A landscape with many valleys, sampled at points; each row gives a point and its height.
From any point a ball rolls to the lowest of the 2 points nearest to it. It stops when none of these is lower. Distance is the straight distance between rows; heights are no part of it.
z_773 (h 23.2): [ 92 143 109 167 112 120 155  96 111 173 127  84 119  77 108 125 154 160
 124  96]
z_271 (h 20.4): [165 152 145 168 150 105  82 116 172  87 165 148  66 131 195 124 128 121
 138 159]
z_376 (h 71.4): [ 96 110 101 144  45 119 157 123 119 142 120 143 117  65 113 143 155 139
 107 126]
z_972 (h 14.0): [186 140 142 129 135 121  83 126 158  93 158 145  71 122 184 127 128 122
 151 153]
z_175 (h 37.4): [ 63 112 117 118 102 123 171 145 100 151 100 115 136 105  82 124 151 122
 107  98]
z_905 (h 20.3): [ 97 151  73 170  61 134 145 107 144 174 124 143 113  78 107 121 118 155
 104  96]
z_300 (h 76.0): [ 92 155  99 134  62 118 135 154 148 144 100 142  89 106  96 132 127 109
  95 130]
z_77 (h 7.3): [192 131 140  94 125 133  98 142 141 110 151 147  82 129 159 133 121 120
 157 152]
z_139 (h 15.5): [113 154  70 140  50 150 134 111 156 166 119 163 118  93 112 113  99 151
  98 101]
z_748 (h 78.1): [148  96 179 124 194 116  78  63 100  87  82 119 192 148 148 103 120 151
 144 139]
z_388 (h 53.8): [218  76 143 109 165 103  89 102 109  95 116 140  95 165 138 129 109  99
 169 164]
z_904 (h 30.1): [101 159 147 213 175 120 139  95 132 144 150  74 106 111 153 140 139 154
 133 128]
z_159 (h 26.5): [ 70 118 144 139 115 116 152 131  91 151  91  92 131  94 102 128 169 134
 116 100]
z_99 (h 48.0): [178 103 131  63 129 128 130 124 105 103 121 100 118 147 131 140 125 101
 143 165]
z_844 (h 57.9): [127 148 101 115 103 168 151 171 146 159 169 156 157 100 128 114 129 154
 131  97]
z_996 (h 78.8): [ 80 130 114 142  79 101 143 156 121 147  85 119  86 106  92 141 152 104
 100 125]
z_291 (h 53.3): [185 149 125 144 163 136 106 116 145 159 180 160  89 131 135 130  93 174
 178 107]
z_149 (h 52.5): [ 92 107 104 100  79 153 181 167 122 133 154 159 173 105 115 150 149 118
  95 114]
z_888 (h 44.0): [150 171 126 171 138 124 119  80 152 133 169 102  70 101 179 143 119 152
 138 140]
z_638 (h 23.6): [169 149  99  89 123 125 109 129 153 144 124 170  80 175  89 124  61 121
 153 136]
z_92 (h 38.7): [128 127 102  65 115 142 157 146 119 139 139 132 135 138  99 131 116 126
 124 129]
z_309 (h 68.2): [ 75 135 194 169 174 123 105  80  91 132  82  63 164 112 136 120 151 151
 137 108]
z_570 (h 29.2): [110 129  86  78  68 136 173 168 142 125 141 146 153 152  98 164 120  68
  95 141]
z_69 (h 29.6): [154 153 105 107 139 117 113 112 142 143 137 141  75 149  99 118  86 152
 146 134]
z_585 (h 45.4): [ 62  94  67 104  88 150 181 131 109 149 114 147 169 128  80 111 103 113
  82  80]
z_240 (h 36.0): [127 123 186 165 179 103  89 153 146  82 127 142 153 146 157 102 159 124
 133 152]
z_454 (h 19.3): [113 145 166 240 191 128 132  84 132 124 139  69 133 114 186 145 143 143
 133 131]
z_691 (h 58.9): [184 122 132 148 169 104  89  75 128  91 134 111  75 135 172 121 121 138
 141 157]
z_199 (h 27.7): [152 120  78  52 114 168 155 156 128 146 152 162 143 180  98 163  78  95
 119 114]
z_629 (h 34.5): [123 128 123  69 105 139 162 179 135 113 151 131 158 159 115 160 139  75
 111 151]
z_339 (h 37.6): [125 158 140 187 150 132 132 100 133 149 154  72 129  87 155 129 158 159
 142 118]
z_931 (h 59.5): [ 84 139 147 206 118 111 132 166 119 170 103 107  94  97 138 161 180 133
 113  84]
z_226 (h 19.7): [ 95 125  63 108  38 155 150 146 157 146 108 181 144 139  99 131  89  93
  72 123]
z_56 (h 45.1): [163 157 119 140 116 128 114  84 136 137 155  97  76  83 167 133 133 159
 134 136]
z_16 (h 80.7): [126 113 171 153 175 117  76 113 119  46  45 118 191 141 152 110 132 109
 121 148]
z_401 (h 43.9): [154 116 129  67 140 135 137 132 108 125 138 118 123 142 114 129 122 132
 146 142]
z_27 (h 18.3): [174 134 127  95 147 151 118 175 145 138 171 187 115 151 123 125  97 141
 165 120]
z_927 (h 14.7): [102  96  55 118  28 173 144 111 150 146 116 195 162 134 116 122  78 118
  69 109]
z_850 (h 8.8): [ 78 129 148 177 129 115 149  96  93 168 100  66 129  80 116 135 175 151
 126  86]
z_516 (h 54.7): [113 127 160 104 144 132 131 151 116 115 124 107 151 124 126 113 155 130
 131 139]
z_72 (h 18.5): [162 130 104  72 125 119 129 147 140 131 128 150 106 188  83 133  76  93
 160 153]
z_869 (h 83.8): [104 112 169 129 145 102 115 149 111  86  64  83 148 159 115 117 155  74
 127 165]
z_307 (h 56.3): [197 104 130 124 163  92  84  78 123  93 118 119  72 153 148 122 112 121
 152 166]
z_542 (h 43.3): [155 147 144 169 174 127 117  85 128 134 163  86 120 109 162 122 140 172
 156 127]
z_879 (h 12.4): [186 124 131  82  99 136 111 138 134  96 137 122  95 110 172 136 138 105
 132 162]
z_612 (h 59.7): [156 155  85 113  95 176 135 149 152 173 163 170 132 105 132 116 100 161
 136  90]
z_913 (h 24.2): [150 138  96  88 142 162 127 177 144 147 153 182 133 170 103 113  77 135
 143 109]
z_165 (h 38.6): [122 169 132 200 162 117 132  88 148 136 170  98  79 118 166 141 117 155
 135 146]
z_141 (h 84.6): [ 95 122 154 138 132  95 121 150 108 107  71  75 108 139 108 124 160  84
 119 153]
z_824 (h 46.6): [172  92 177  63 168 161 121 137  97  96 135 127 182 155 158 148 135 123
 144 141]
z_528 (h 72.5): [ 88 135 197 193 199 117  94  61 106 123  99  82 181 126 149 118 137 159
 146 117]
z_645 (h 35.6): [131 166  94 122 116 124 125 109 142 151 138 122  84 117 108 117 101 156
 127 126]
z_739 (h 63.2): [ 81 130 184 151 159 123 117 121  97 126  89  79 152 110 129 118 166 137
 126 116]
z_704 (h 55.2): [117 124 123  94  98 160 169 173 126 138 165 151 170 101 132 138 154 136
 115 114]
z_701 (h 73.8): [103 129  88 125  29 127 151 134 147 139 111 168 112  89 104 142 124 120
  93 133]
z_123 (h 32.4): [185 104 145 201 199  85  95  73 153  88 163 166 110 150 206 122 127 133
 123 144]
z_935 (h 28.8): [116 149  91 105 144 157 133 173 145 148 147 163 143 161  97  91  90 142
 134 102]
z_990 (h 9.9): [101 117  64 145  20 160 137 104 154 154 103 189 142 106 111 114  88 138
  81 106]
z_674 (h 55.6): [ 73  91  86 114  56 138 185 158 122 130 134 168 164 113  96 162 137 101
  83 116]
z_410 (h 37.9): [190 103 159 174 200 103  86  83 134  92 149 146 129 142 187 113 132 152
 143 137]
z_256 (h 32.7): [136 112  88  53 110 164 171 147 116 143 159 152 158 152 104 163 109 113
 107 109]
z_133 (h 68.3): [ 85  95 128 169  66 115 160 136 102 153 111 125 132  60 121 149 183 140
 115 103]
z_664 (h 35.5): [165 111 173 155 197  98  95 107 137 109 154 152 144 152 154 103 140 160
 151 137]
z_511 (h 42.9): [166  98 157  48 155 152 144 143 101 102 149 120 171 173 137 171 133  95
 136 146]
z_259 (h 51.0): [205  83 142  71 148 127 117 124  99  99 122 122 115 168 130 146 109  90
 166 164]
z_564 (h 6.0): [162 115 133  95  93 139 123 142 123  90 122 106 119  94 172 132 160 102
 111 164]
z_416 (h 24.6): [ 99 141  81  93  66 140 155 172 151 137 117 156 135 144  91 136 106  82
  95 134]
z_497 (h 82.1): [113 111 179 133 157 121  96 135 109  64  49  94 181 148 143 116 146  87
 121 154]
z_470 (h 40.5): [140 158 103 131 104 129 132  98 134 154 149 108  92  87 131 128 128 163
 132 123]
z_827 (h 50.5): [138 111 177  85 168 143 121 132 108 109 130 117 175 142 141 117 141 144
 148 138]
z_508 (h 79.5): [148 104 168 138 187 112  74  78 115  55  59 124 198 147 153 104 119 131
 128 142]
z_460 (h 38.9): [155 112 130  49 127 148 158 159 117 110 160 123 161 168 127 178 135  81
 118 146]
z_183 (h 45.6): [ 56 100 128 102  98 133 186 162 101 140 110 130 168 118  87 147 152 102
  95  97]
z_993 (h 28.3): [118 134 111  84 127 103 142 138 126 124 111 108 113 168  76 115 111 101
 141 158]
z_513 (h 33.7): [ 98 143  79 103 120 155 145 155 133 157 131 146 142 143  91  93  93 137
 113  99]
z_749 (h 47.9): [165 148 135 156 176 126 117  94 138 147 177 117 108 121 145 122 121 177
 171 119]
z_39 (h 58.8): [ 96 120 181 127 148 132 115 142 102 103  88  90 160 117 139 117 166 120
 118 137]
z_620 (h 82.2): [ 94 132 130 133 104  97 129 146 115 125  84  87  89 122 101 131 154  93
 111 152]
z_341 (h 22.8): [155 133 115  87 127  92 123 131 141 119 120 125  96 182  89 120  95  91
 162 171]
z_547 (h 27.0): [173 124 140 190 177  86  88  87 167  84 166 161  76 149 203 126 120 121
 130 159]
z_487 (h 24.8): [162 134 154 115 167 135 115 167 144 127 175 167 138 143 135 112 129 158
 168 126]
z_983 (h 46.5): [ 93 156 175 189 169 121 116 150 134 132 139 108 136 116 141 119 164 149
 136 117]
z_51 (h 57.1): [172 164 103 130 131 161 119 133 150 171 174 157 108 115 131 120  96 172
 165  93]
z_152 (h 40.6): [ 96 134 188 170 178 108 102 150 131 107 120 122 147 139 138 108 159 134
 134 137]
z_700 (h 23.4): [157 135  88  59 106 146 147 160 142 137 138 155 129 193  90 154  73  78
 135 137]
z_706 (h 64.6): [ 83 120 131 188  87 108 147 149 108 166 102 112 103  77 123 154 180 138
 113  88]
z_771 (h 39.8): [ 75 119  61 112  99 154 156 132 116 164 110 136 150 132  83  88  95 126
  94  84]
z_656 (h 26.8): [ 86 128  83 182  72 118 159  96 120 176 117 118 113  68  98 132 142 157
 115  87]
z_582 (h 52.7): [ 81 155 172 208 152 122 126 166 129 155 122 101 118 109 142 143 175 137
 129  93]
z_855 (h 75.6): [112 118 194 160 199 110  78  54 106 107  94 106 196 140 150 101 126 163
 144 129]
z_40 (h 34.0): [104 142 112  99 122 118 143 145 128 132 120 114 112 136  89 114 125 120
 125 141]
z_995 (h 30.8): [147 123 175 138 185 106 102 147 145 109 157 160 152 152 142 101 144 150
 154 141]

Two balls start at each pair of points below. Name the first point that both come to, or write none.
z_123, z_508: none
z_748, z_410: none
z_674, z_771: none

Call two points neighbours if one is among the 2 nearest of the other. Go from one point of each pair to the other, from neighbour to neighbour, staying as low as possible. Name the highest point that can't be avoided.
z_564, z_27: z_410
z_454, z_27: z_99
z_454, z_72: z_56
z_77, z_564: z_879
z_990, z_850: z_656
